The views of a scene show one set of named points, each view turned or mirrored, shifted and resized as a whole, with a little noise and some points left out.

Scene 1
View 1
k_210: [-37  19  -5   2 -15  19 -20  28   6   7   6  16  -1  22 -22  13 -12   7
 -13  -2   7 -12   0   9]
k_31: [-31  21  -2  17 -21  -5  20   7   7   2 -17  -3   5  12 -34 -16 -18  26
  -7  23 -17 -10   1  20]
k_460: [-33  40  -4 -13 -34  34  10  26 -29  22 -17 -18 -21  22 -29  21 -14  15
   1   9 -11  17 -26 -21]
k_578: [-15   6  -4  20  -5  23  -6  31  36   2  -3  -7  21   4 -39  11  12  28
 -27   7  -7 -28 -10  -3]
k_239: [-20  15   9  30  -8  -5   3   4  19   2  -2  16  22   2 -18  13   7  16
 -28   4 -12 -36   4   1]
k_47: [-30  43  13  21 -29 -12  32  -9 -25  13 -13   8  -6  16 -13  20 -15  13
  -5   3 -17 -18  -9 -25]
k_217: [-25  31   6   5 -27   8  23   6 -13  16 -24 -11   1   3 -27   3   1  21
 -11  25 -29   8 -14  -3]
k_278: [-17   0  -7  12  -7  24  -7  31  40   3 -14 -13  24  -7 -43 -13  15  29
 -28  31 -22  -4  -2  31]
k_233: [-24  12  -9   9 -13  27  -7  34  22   5  -3  -7   9  13 -38   7  -2  22
 -17   9  -2 -14  -9   4]
k_95: [ -3   5   7  31  -1  17   1  21  40   5  -8  -7  34 -11 -31  20  34  27
 -38  12 -22 -34 -10 -12]
k_630: [ -3   9   4  27 -12   5  33   9  31   6 -35 -30  31 -21 -45 -13  25  43
 -27  44 -49  -8 -13   7]
k_685: [-25  27   7   0 -27  11  16   7 -12  20 -26  -8   2  -2 -22   1   7  18
 -13  29 -32  15 -11   6]
k_480: [-27  18   6   7 -17   7  -3   9   4  13  -9  10  10   1 -16   7   8  11
 -22  16 -16  -6  -1  11]
k_800: [-35  13  -4 -12 -17  33 -32  34   6  14   0   9   2   8 -20   9   5   3
 -20  10  -3  11  -2  25]
k_22: [-26  14 -12   2 -20  25   6  33  17   5 -17 -20   5  10 -48 -11 -10  31
  -8  29 -16   5 -10  18]
k_740: [-32  15  -1  13 -15   4  -6  15  12   3   0  14   9  13 -23   3  -9  13
 -17   6  -3 -19   5  13]
View 2
k_31: [ -9   0 -18  16  -1  12   3   0  14  35  -1  -9 -21  13 -13  -2  15  14
  15 -17 -15  -8   2   9]
k_22: [ -4  -1 -30  -8  -6  -1  11  -3   3  22  -3  -7 -18   8   2   2  27  12
   2 -31 -14 -10   4  22]
k_740: [ -8   0 -15  -3  -5  11   2   4  12  39   9 -12  -5   2  -1  -6   9  -2
  18 -15  -5  -6  -9 -13]
k_630: [  6 -19 -25   3  -1   8 -11  -9  13 -11  12 -15 -17  26 -16  -7  30   2
  23 -35 -31  -7  14  37]
k_460: [ -2   4 -29   8   3  10  24  -6 -20  45  24  22  -6  -6   7  10 -14  15
  -4 -44   0 -29  -6  27]
k_800: [ 12  -1 -16 -36  -4  16   7  -2   2  40  11  -2   1 -16  17   1  11   7
   1 -23   0  -6  -9  -4]
k_217: [  4  -6 -17  14   5  20   3  -7   1  27  19   8 -13   9 -10   0  -1  14
  14 -33 -13 -18   2  28]
k_239: [ -8  -9 -13   7  -6  15 -11   2  16  24  22 -17   3  12 -10 -13   4 -16
  33 -16 -11  -6  -8 -14]
k_685: [ 14  -6 -11   5   5  25   0  -8   3  24  20   7 -12   5  -7   0   2  17
  14 -30 -13 -15   4  31]
k_210: [ -7   4 -19 -13  -6   9  10   4   2  49  11  -6   0  -8  10   0   3  -2
   7 -19   2 -10 -14 -16]
k_480: [ 11  -6 -11 -11   1  24  -3  -4   9  29  17  -3  -4   0  -1  -5   6   5
  17 -22 -10  -7  -4   7]
k_95: [ -3 -21 -27 -12 -11   3 -15  -2   8  -5  34 -21   9  16  -2 -15  17 -31
  32 -33 -19  -7  -3   0]
k_278: [  5 -12 -26 -28  -8   2  -4  -3  15   6   1 -21 -10  10   1  -6  38   0
  12 -26 -20   1   5  12]
k_233: [ -8  -4 -31 -14 -11  -3   8   1   0  27  11 -11  -2   3   7  -3  17  -7
   9 -30  -9 -11  -5   0]
View 3
k_480: [ -5   4   0  -4  10   0  -3   5  -2  10   5 -13   2 -19  -1   7   4  10
  -7  -6  -9   3  -3   4]
k_210: [-16  17 -11 -10   4  -3  -7  22 -16  16   8 -17   6  -2   2  -2  12   2
 -12 -10 -25   4   3   0]
k_217: [ -4  -1  -1 -20  10  -6  -2   3   1  18  -6  -5   4 -27   4  12 -18   3
   6   3 -11  -9  -7  19]
k_800: [-13  16  -6  -7  -5  -3  -7  18  -9   3   8 -13  -7 -24   7  -4  13   4
 -21  -9 -21   1  17   0]
k_31: [ -5  -1 -11 -10  14 -13  -3  11   2   7  -2  -9  25 -13  -8   7 -14   1
  10 -15  -9  -3  -7   6]
k_47: [ -4   6  -5 -29  24   1   1   1  -5  41  -2 -17   8   3  -1  21  -8   4
  11   4  -9  -2 -22  22]
k_578: [-20  -1   5  15  -3   0  -9  16 -15   0   7   2  10  -8  -3  -4  -6   9
  -7   3 -27   6 -19  -6]
k_95: [-15 -10  17  26   2   9  -7   3 -10  -1   8   6   4 -12  -5   3  -8  19
  -7  11 -19   9 -31  -7]
k_630: [ -5 -24  14  16   6  -6  -4  -3   8 -12  -8  14  17 -39  -6   6 -35  10
  11   5  -6  -5 -25   5]
k_278: [-14  -7   2  18  -5  -8  -8  15  -2 -18   4   5  14 -31  -4  -7 -11   7
  -6  -9 -18   1  -2  -8]
k_740: [-10   7  -8  -4  10  -3  -4  15  -7  10   7 -15  13  -3  -6   3   6   5
  -4 -12 -15   5  -6  -1]
k_239: [ -8  -1   3   8  15   5  -2   4  -6  12   9 -11  10   0  -9   9   4  15
  -2  -4  -9  11 -23  -3]
k_233: [-20   6  -4   1  -4  -4  -9  21 -15   5   4  -2   9 -11   1  -4  -5   3
  -7  -3 -29   1  -7  -1]
k_685: [ -2   0   1 -18   9  -6  -2   1   3  12  -6  -6  -1 -35   6  11 -14   3
   2   1  -7  -9  -1  18]
View 4
k_278: [  7  26   3  -5 -14 -12  -8 -17 -20  -3  -6  17  -5  -2  12  10  -2  -8
  11   3   0  10 -18 -14]
k_685: [ -9  22  12 -15 -15 -10  15  -3  -7   1  14  11 -11  18   7   0  10  -2
  13  -9  -8  -2  12   4]
k_740: [ -5  22   4 -16   0   6  13 -19  -7   3  -9   6   5   6   6  -3  10  -1
   5 -16  -1  -2 -22   6]
k_233: [ -1  15   4  -3  -8   1   4 -18 -11  -3   0  16  12   1  11   3  12  -3
   0  -2   5   0 -19   2]
k_239: [ -2  21  -1 -20   5  11   4 -14  -5  13 -18   2  -4  10   6 -16  10  -3
   0  -6   6   5 -10  -2]
k_47: [-13   9   8 -23  -1  10  25   0   4   9   6   0   0  24  -5 -26  14   1
  -6 -18  -2 -12  12  14]
k_95: [  5  20  -5  -9  -1   5 -13 -14 -11  12 -18  12  -6   6  16 -11  12  -5
  -2  18  16  14  -3 -15]
k_460: [-16   8  15  -3 -17  -4  27  -5  -1  -7  31  21  16  16   8   2  25   2
  -2  -7  -2 -13  11  21]
k_31: [  0  16   8 -17 -10  -6  11  -9 -11  -2   1   5  -3  11  -5  -8  -7  -7
   4 -21 -10  -7 -12   0]
k_217: [ -6  17  11 -14 -14  -8  15  -2  -6   0  14  11  -6  19   3  -8   8  -3
   5  -9  -6  -5  13   4]
k_22: [  3  13   7  -1 -18 -12   2 -12 -16 -11  10  19   7   3   6   6   1  -7
   3  -3  -2  -2 -13  -3]
k_630: [ 11  17   2 -10 -18 -17 -15   0 -18   1   0  12 -23  13   2 -11 -13 -13
   5   9   0   9  12 -23]
k_800: [-11  30   9  -8  -8  -1  17 -23 -10   0   3  16   9   1  20  21  24   4
  17  -9  -2   3 -18  10]
k_578: [  3  16   0  -4  -4   4  -5 -18 -12   2 -10  15   7   2  13  -3  10  -5
  -3   7  11   6 -16  -6]

Which points are out of place in each view (at most two, in the order of its rows)? Write none if all are in place.
view 1: none
view 2: k_630, k_480
view 3: none
view 4: k_22
